A landscape with many valleys, sampled at points; each row gives a point and its height.
A ball rolls from a point to whichever of its 3 nearest points has the largest drop for the distance, and stops where none of them is lower. Distance is the straight distance between rows; heights are no part of it.
J480 (h 5.13): -28 -75 -254 1 -159 252 41 24 -33 117 -448 106
J94 (h 5.90): -69 109 -145 37 89 -82 -97 231 287 -335 185 -198
J818 (h 5.08): 119 323 -25 122 -15 -87 -99 -105 213 -220 154 -27
J200 (h 3.44): -132 -314 91 -31 -75 133 124 101 -59 35 -269 151
J969 (h 5.55): -9 -367 -231 -168 -173 -239 82 80 -554 304 204 -177
J456 (h 6.16): -39 92 237 138 -210 -14 0 54 185 -200 -30 160
J233 (h 2.62): 193 140 -203 -69 296 104 -147 -133 167 -278 268 -232
J70 (h 4.87): 88 20 110 -70 -210 226 -59 -152 36 -137 -215 184
J10 (h 6.75): 70 190 157 137 -174 -41 -60 -63 202 -281 15 113
J926 (h 6.67): -97 -108 -316 135 -218 47 100 84 -27 400 -348 39
J282 (h 2.17): 216 185 -168 -3 279 89 -176 -127 130 -184 335 -256
J446 (h 1.36): -98 -242 -122 19 -84 181 136 80 -18 89 -382 64
J685 (h 6.22): -104 76 209 117 -118 -101 27 105 202 -192 26 116
J464 (h 5.03): -90 -279 -245 95 -101 -123 143 150 -123 466 -236 -42
J511 (h 1.01): 116 577 87 100 251 -3 -173 -291 -56 233 201 -84
J855 (h 2.52): -239 -365 367 -86 20 -227 140 208 -116 61 78 143
J220 (h 5.93): -177 102 104 128 -19 -172 34 234 258 -183 105 4
J428 (h 2.55): -64 -471 -117 -168 36 -196 158 123 -404 301 19 -54
J427 (h 1.23): 173 510 204 17 61 -33 -182 -304 -74 61 143 -7
J950 (h 5.99): -220 48 -37 9 116 -185 26 404 224 -185 207 -178
J222 (h 2.60): -253 -190 369 -78 8 -314 146 251 27 -48 170 88
J931 (h 1.13): 190 365 141 75 -84 -52 -82 -268 48 -168 102 72
J315 (h 2.94): 152 129 -218 -20 222 60 -153 -24 186 -333 281 -224
J168 (h 1.00): -109 -444 -142 -86 71 -89 187 140 -197 309 -136 -30
J712 (h 6.35): 56 -20 -274 -27 -204 240 38 -70 -39 136 -413 51
J164 (h 0.83): 209 453 294 10 34 20 -152 -362 -54 22 84 83
J231 (h 2.56): -244 -401 250 -69 38 -104 133 166 -100 73 -62 123
J746 (h 2.63): -152 -374 -120 8 -15 66 169 166 -123 208 -252 53
J859 (h 4.63): 79 174 202 25 -159 106 -71 -164 73 -177 -31 196
J12 (h 4.54): -36 -351 -277 -38 -143 -266 132 98 -438 388 95 -142
J211 (h 4.30): 88 138 197 29 -160 148 -98 -182 73 -155 -164 164
J677 (h 5.20): 219 118 109 -127 -145 233 -101 -267 -44 -100 -278 213
J462 (h 2.02): 210 483 25 83 117 -57 -138 -238 42 6 201 -48
J992 (h 2.69): -238 -200 332 36 -2 -177 88 223 94 -63 11 154
J587 (h 1.63): 119 306 -71 -43 503 211 -112 -270 -2 194 315 -237
J820 (h 2.85): 221 419 -58 71 90 -31 -101 -193 61 -118 246 -79
J767 (h 7.57): -13 7 -339 54 -293 165 62 24 -24 271 -351 69
J911 (h 3.17): -43 -188 -70 -53 -163 246 94 -18 13 27 -360 161
J584 (h 6.03): -104 -131 -91 -111 257 81 -144 221 273 -397 259 -322
J922 (h 4.97): -57 -75 215 64 -178 115 70 3 159 -152 -145 190
J622 (h 1.49): 148 463 -37 25 380 82 -156 -269 -47 189 281 -231
J959 (h 2.84): -148 -435 77 -62 35 -10 143 123 -144 168 -202 53
J689 (h 3.26): 218 306 232 46 -145 74 -133 -256 18 -166 -13 181
J253 (h 7.56): 115 102 -240 -159 -194 293 -37 -191 -91 25 -382 156
J670 (h 3.48): -88 -357 -207 67 -40 -266 192 133 -261 449 -80 -95
J825 (h 3.20): -70 -270 37 -9 -118 210 62 57 -18 -34 -296 137
J262 (h 2.09): -118 -480 17 -180 29 -159 123 137 -331 255 21 -25
J477 (h 4.57): 139 281 -131 128 56 -73 -68 3 169 -255 219 -101
J83 (h 5.48): -8 204 -26 180 -2 -98 -67 116 215 -256 186 -82
J550 (h 5.98): -150 -33 -77 -71 228 -81 -87 343 276 -314 244 -220
J763 (h 2.42): -164 -479 263 -223 19 -191 178 131 -270 133 125 67
J29 (h 1.68): 218 329 -84 -5 368 90 -132 -264 15 13 315 -198

Where does a ball stop that starts at each point below?
J584 -> J511
J70 -> J164
J12 -> J168
J10 -> J164

Call two points neighbours if one is among the 3 nearest of the other. Go from one point of each pair to the other, from neighbour to neighbour, staying as low as possible. Name the highest point that can't be avoided.
J164 / J168 -> J253
J164 / J511 -> J427
J446 / J168 -> J746
